Each row is a point on a tangle of strands that fork and nearly touch. The rows are in no order.
Two points are linked if the straight distance between their rows is under 45.3. Some points are linked to none.
tozuv: [-29  -7  -6  10  -3 -13  10  -2 -21  -2  -7  -5 -13   9  -3   4   3 -15
  -1  21]
Bogo: [ 12  -5  11  -6 -12   3  11 -21  17  -2   4 -13   5  -4 -11   9  -2   7
  13  11]
rumod: [  2 -23 -17  18 -18   7  -4 -13  20 -22   2 -15  18  -7  -5  14   5  -9
  -3  -9]
Zipi: [ -5  -1   4  11 -25  12  -5 -21  14  -9 -13   2   5   4   3  -4   3  24
 -17 -26]
fil: [-29   7  -1   9  14  -7 -20  15 -22   6  -2  20 -11   9   0  -5   2 -19
  -5  -2]
vufov: [  4   1  -9  -6 -12  21   4  -9  27   8  -4  -8  -3 -13   6  -4   3  14
  10 -27]
soled: [-11  -4 -11   0 -11  19  17 -28  13   3 -33 -17  -9 -19   2 -12 -11  11
   6 -12]
Fazam: [ 17  -4   4  -6  -9   0  17  -7  23   3  24 -11   5   4  -1  17   2   9
  14   4]
Bofef: [  7 -13 -18  -5  11   7  26   9  24  32   6 -18 -14 -11  14  12   8  11
   6 -10]
Pugu: [ 13  23  22  -6 -13   3  27  11 -16 -15   0   2  -9  13 -24  -3  -5 -10
 -20  14]
kov: [ 12   3 -11 -10 -26 -11   1  10   2  17 -19 -11   9 -16   7  -5  -6  42
 -14 -12]
donu: [-10  -2  -3   6  -7  25  -8 -22  17 -10   8   2 -26  -2  -3  -9   2 -11
  30 -18]
benut: [ 19  14  17 -18  10   5 -13   3 -15  11  -7  11  -1  -1  -3 -16  -7  -4
  15   8]
lop: [-27  -6   9  13  10  -3 -18 -21   1  -7  -1  13  -8   7 -16  12 -15   2
  -5  26]
kob: [  8   7  20 -18  15   2 -17 -13  -8   6  -7  18  -7  -5   3 -24 -13  13
  17  10]
fitu: [ -4   0   3 -11  18   7 -18 -22   5   1  -8   4   2 -19  13 -26 -20  13
  19   1]
dubug: [-14  -1  -5  -7  -4 -19  36  -2 -18   2  -6 -14 -11   9   1  -5   8  -3
   4  24]
loro: [  3  -2   8  -5  13 -18  11  12 -16   8  -2  -8  15   1   3   8  -4   3
 -10  21]
rida: [ -2 -31 -11  15   2   3  15  -2  32   5  11 -19 -17   8   8  22   1  13
 -17 -12]
buzus: [ 19  11   9  -4  10  14 -20  -2  -6   0   3  17  -2  -2  -7 -10  -7 -20
  26   0]
bor: [ 17 -10  -8   8   2 -10  -1  12   2  -5   2 -20  34  -7  -2  16   1 -18
  -3   5]
sonag: [-11   2   5  16  -9  10  -6   0 -12 -18   6   7   3   4 -28  16  -7 -30
 -15   6]
tuk: [  2  -4  17  -1   2  -1   2 -29   8  -9  -3  -1   1  -2 -11   5 -18   7
  13  20]
Kifi: [ 10   8   5   7   5  11  10  12  -2 -11  26  20  -9  11 -18   3  12 -32
  11  -9]
bak: [  6  11  -1  -8  -8  -1 -28   6 -14  11 -12  17  13   4  18 -19  10  27
 -17 -27]
zuva: [ -2   0   1 -19 -14 -15   9   9  -7  21 -16 -12   4 -12  12 -13  -2  32
 -12   3]
darif: [ -4 -16  -8  -4  13  -7  -6   7   3   9   0 -15   5 -10  22  -6  -3  15
  -8   1]
nekag: [ 11  -8 -21   7 -10  -5 -14 -12   7  -9 -24 -20  24  -8   6  -1  -9  11
 -19  -2]
did: [-14  15  14   2  13   3  -3   4 -15   0  13  33 -32  20  -6  -2  -5  -6
  -7  14]
tiko: [-20  -3 -11   1  -9  10  -4 -16  -3  -6 -27 -10  -8  -8  12 -15  -3   8
   1  -8]
Vadem: [  1   6  19   2  -9  10   0 -12  -2  -2  10  20 -27  18  -9  -9   8  -1
  17  -6]
gida: [-10   3 -17   3  14  -1 -15  -5  -5   1   4   2  -8  -2  -1  -1  -4 -27
  28  15]
dizug: [-10 -11 -23  17  -3  -4 -21 -13  -7 -12 -18  -2  -3   7  14  -7  -2  23
 -34 -14]
nur: [  4  -3  -5 -17  18  -4 -20   9   0  15  -1  -1  10 -16  26 -18  -4  21
   2   0]
zed: [  4   1  13 -26   0 -10   7  -6 -10  13  -8  -8   2 -11   4 -15  -7  23
   5  20]
mozu: [ -9 -17   9  -1 -16 -10  13 -19   3  -6 -21 -21   9  -6  -3   6 -10  21
 -14  15]
fabe: [ 11   8   0 -10  14 -10   0  12 -23   7 -12 -13  23 -10   2  -3  -9 -15
   6  19]
tobo: [ -3 -29 -12  18  -4   3   1 -13  34  -7  -3 -14 -11   5  10  17  -5  23
 -26 -16]
rog: [-14  15   5  11  12   4 -13  20 -19  -8   6  11   3   4 -10   7  -3 -28
 -14   0]
buba: [ -4  -6 -13   8 -36   7   1  -9  -6 -14 -15  -9  11   0  -9  -4  15  -8
  -9 -16]
nem: [ -1 -18 -17  16   2  -3 -10 -19  21  -8 -13  -9  -8   6  11   3  -7  32
 -37 -18]
dedet: [  1   8  -1  -6  30  -7  -5  -2   3   4  20  26 -13   6   6   3 -12 -10
  17  30]
Fizet: [  8  22  24  -8   1   2   9  11 -25  -6  -3   6  -8   9 -11  -6 -15  -2
 -19  15]
daro: [-10   1  18   6  14   4 -36  -1  -5  -3   4  25  10   6   6   9 -16  11
 -23  -4]
fav: [-11   0  22   0  -2   2 -17   1 -16   5  -6  22   0  11   4  -1  -2  11
 -19 -10]
bega: [-15 -14  -7  -2   9   3   6   0   8   6   7 -13 -17   1  17   0   3  10
   0  -1]
bop: [  4  -4 -23  -4  -8  16  14  -9  19  19 -28 -14  -4 -25   8  -3   1  17
   3 -19]
Fifar: [ -4  -4 -10  -5  16  15  -8 -22  19   0  -6  -9   0 -22  12 -11 -23   6
  24  -3]
Zagar: [ 27   8   7  -9 -12  10   5   1 -13  -6 -10  -8  20 -12 -25  -2  -6 -26
   5   9]
vafo: [-16 -17 -24  26  -7 -13  -1   9   0 -11  -3 -20   6   2   3  14   9 -24
  -8  -3]
medo: [ 34  24  20 -13 -14   0  33  15  -5   0   6   5   2   2 -26   0   2  -3
  -3  11]
sipef: [ -5   2  -6  -3  17  -6 -14  -3 -17   1  -8   0   5  -8  -1  -1 -14 -21
  15  23]
dozu: [-15   8  -3   1  -7   8 -23 -18  -8 -11 -19  11  -2  -2   8 -17  -2   3
   4 -17]
sipe: [ 16  14   7  -1   2   8  15  20 -13 -10  10   7   7   0 -21  -5  14 -30
   8 -11]
fofi: [ -5  12  10 -13 -11  -2 -12  12 -22  12 -16  16   3   5  11 -19   9  10
 -12 -16]
disep: [  5  17  -8 -16  20 -19  30  19  -5   5   8   4  -8   5  18 -11  17  -7
  23  10]
Nuvig: [ -8  -6  -5   9  -9  13  -2 -11  16 -11  25   6 -14   8  -6   6  11 -18
  21 -12]
zif: [ -3   4  19  13  -3   2  14   6  -5 -15  20   6  -1  15 -23  21  -4 -15
 -21   8]
muzed: [  2  -8 -13   4  -8  11 -12  -9  18  -7   2 -11   8  -8   7   5   2   0
   5 -15]
nuno: [ -3   4  10   5   9  16 -21 -26  25  -9  13  12 -11  -1  -1  -4 -12   1
  31 -11]
memis: [  6   8   6  14  -7  12   9 -13   1 -15  11  19 -22  14 -22  10  -5 -23
   7  24]
lik: [ -8   3 -14  -1  22  -2 -11 -15   6   0  14   8 -19   0   7  -4 -11 -10
  30  26]
beba: [-30 -12 -17   9  -6 -13  -8   4 -23  -3 -18  -9  -3   2  11  -7   2  -7
 -12   4]
lilan: [  0  16  24  -1   1  12  -6   3 -26  -3  -8  20 -25  12 -12 -13 -14  -4
 -10  13]
dubo: [  0 -21 -19  18 -16   9  -5   0   8 -22  14  -2  21  -1 -12  11  14 -24
   1 -15]
zelo: [-21   0 -11 -14   8   5   8  -9 -15  11  -7  -6 -31 -10  15 -25   1   0
  14  10]
romas: [-10  10   7 -17   2 -11  -1  21 -22  18  -9   8  -4   0  16 -26  13   8
   3 -13]
fem: [ 21  11  21 -12 -20  -9  10  14  -6  12  -9  -3  24  -7 -15  11  -7  18
 -24   5]
Sapib: [  1   5  17   6  -6  -1  25  -9   0 -13  13  14 -17  25 -18  18  -3  -8
 -11  19]
gafor: [ 10  17  11  -1  -5   6  10  32 -17  -8   5   6  16  -3 -19  -4  16 -19
 -14 -23]
Mulus: [ 13  13  -3 -13 -12  -6   7  19  -8  10  -7  -9  16  -9  -2 -13  13  -7
  13 -12]
buf: [ -5  -4 -18  -3  10 -17  25  28  -1  13  -4 -25  -2  -6  17  -5  17   4
   2   0]
muza: [ -4   1  20   8  13   2 -11 -26   8 -13   5  16  -8   6 -18  13 -26   2
   4  24]
bev: [ -7 -13 -16  16  -3   8  -5   4  17 -12  28  -4   2   3  -3  13  15 -26
  17 -15]
Vif: [ 28  10  -2 -14 -18   0  13   4  -4   8 -11 -14  13 -12 -17 -12   4 -14
  26   6]
vota: [-11 -16 -33  14  -5 -10 -10   5 -11  -6 -23 -20   4  -2  15  -5   4 -10
 -15  -7]
Doba: [-26 -14 -13  14   9  -4  -6   2   8   3  16  -7 -14   6  10  13   3  -3
   4   6]
lisi: [-15  -8 -19  -9  18  11  11  -7   4  16  -2  -8 -29 -15  20 -11   2   4
  13   0]
visi: [ -1   4 -18 -13  10  -1  34  15  10  23  11 -19 -16  -4  17  -4  14   7
  14  -4]
taz: [ 11   2  -3  -2 -15 -12   5  24   1   8  -3 -11  19  -2   2   1  16   5
  -5 -15]
bibav: [ 14   6   3 -15  14  -2 -19  18  13  20  18   4  13  -5  21  -7   3  15
  12 -17]
pav: [  8  -1   9  -1  17  -3 -16  11   3   6  19   7  13   4  11  10   1  -2
   7  -5]
manu: [  3   1  -1 -21   1 -14  23  -6  -3   9  -3 -13  -5  -3   8 -10  -3  10
  11  27]
Fal: [-31   0 -14   1  16  -3 -32   5 -17   7  -3  15  -8  -4  11 -12   2 -12
   5   1]
pigi: [ 23   7  15  -2  -1  12  17   5  13  -8  34  23  -3  17 -20   8   9 -16
   9  -6]
sesi: [ 17  20  -1 -11  26 -20  25  26 -11   2   3  -1  10   1   7   6  15 -10
  12   9]
kef: [ 12  -8   3  11  -7 -13   6  24  12  -1  13  -2  17   8  -3  11  23   3
 -12 -22]
vagot: [  3 -13   3  12   8 -19   7  10  -5   0   4 -13  17   4  -2  21  -4  -6
 -13  16]
lepak: [  2  -4  21  -5 -17  -7   5  -6 -10   3 -17  -3  18   2 -10  10  -9  15
 -24  13]
rizi: [ 11  11  15   3  -8  -2  14  37  -3  -4  10  10  14   3 -14   5  28  -2
 -17 -29]
Faf: [  6   7  25 -12  -7   0  19 -18  -5   1  -4  20 -27  18  -6 -14  -4  17
   4  24]
mer: [-23  -3   5  16  -7   0 -17 -11 -12 -13 -14   5   3   3 -19  15 -11 -14
 -15  13]
zosas: [ 10 -14 -28   9   6   7 -18 -10  16  -5 -12 -18  15 -11  14   3  -8   7
  -9 -11]
Tuzim: [ -2 -21 -10   8 -14 -16  -4  -7   2  -8 -21 -21  15  -1   5   7  -6  14
 -26   8]
Siku: [  8 -22 -15   3   4   9  21  -4  35  21   1 -23 -12  -9   7  21  -1  21
  -5  -7]
Defod: [  8  -1   1   2 -23   6  -7  -5 -12 -13 -18  -5  25  -9 -16   2  -1 -22
  -7  -1]
Tubi: [-20   2 -18  12  -2   8 -37  -4  -6  -5  -4  12  -3   3   9  -6   4 -14
   5 -16]
medev: [  6  -5  19  10  -6  11 -20 -25  19 -18   4  14  19  -2 -13  11 -13   5
  -2  -8]
pefig: [ 18  -4  14  -1  -7   5  16  -3  24  -2  39   8   7  13 -12  18  14   1
  10  -8]
Zov: [-10 -14   1  14  18  -7 -41   3   8  -2   9  16   8   6  13  12  -8  10
 -19   0]
fulu: [  0  -1 -11   3  26 -25   9  30 -11   2   4 -12  11   0  16   4  16  -7
   5   2]
pon: [-26 -14  -5  19  13  -4 -27  -5  19  -1  18   8  -8   8   6  19  -3   5
  -5   5]
foval: [ -4  17  -2 -17  14 -11  13  24 -18  17   2   2 -10   2  14 -23  20   0
  16  -6]
vom: [  8   4   2  -6 -35  -3  -2  -3   7   3 -14   1   9  -6  -1  -5   1  40
 -17 -21]
zug: [ 14  28   6  -4  33   1   6  26  -8  -7  19  21  -4   6   2   3   0 -22
   6   3]
dukad: [ 19   6  12   0  11  16 -20 -15  13  -7  18  18  -5  -1 -11   2  -8 -10
  28   2]
tesa: [  5  11   6  -4  29  -6   0  10  -5   6  23  18  -1  10   7   9  -4 -10
   7  11]
bulil: [ -2  -1  14  -2 -19  -8  22   2  -5   2   3  -4  -3  14 -10   8  17   1
  -5  -2]
vurat: [ 30  23  22 -20  -9  -4  14  20  -9  12   0   1  13  -6 -18   0  -5   9
  -4   2]
kipus: [  1  -7 -10 -17   2   3  30 -13  12  12  -4 -24 -14 -10   3  -1  -4  13
  14  20]
Pena: [-10 -10  -5  19 -32  12  -5 -19   9 -22  -4   6   4   6  -7   0  14   6
 -12 -29]

A fork is a point with three links. Follow the links from the first point to the second and name the forks in between, in order.
dubug, rizi | manu
dukad, rog | muzed
vagot, zelo | tesa bega
nem, Zov | fofi
tesa, visi | bega fofi
fil, taz | sonag
memis, rumod | sonag muzed

Follow the links from the first point to the second, and from the first to the third. Name the last point that the two ways share.
sonag, bev, Pugu | muzed
dubo, fem, Fazam | muzed
zelo, lik, nem | bega
Fazam, donu, Sapib | sonag
Tuzim, Sapib, pefig | sonag

Name the points in between on the shortest way along the links from the first point to the second, in order.
buzus, dozu | dukad nuno donu Nuvig bev dubo rumod muzed vufov bop soled tiko
kipus, pigi | manu zed zuva kov vom Zipi Pena buba Defod Zagar Vif Mulus taz kef rizi gafor sipe Kifi
tesa, visi | pav bibav nur darif bega Doba pon Zov daro fav fofi romas foval disep sesi fulu buf
medo, vufov | vurat fem lepak mozu Tuzim nekag zosas muzed
sonag, vufov | rog fil Fal Tubi dozu tiko soled bop
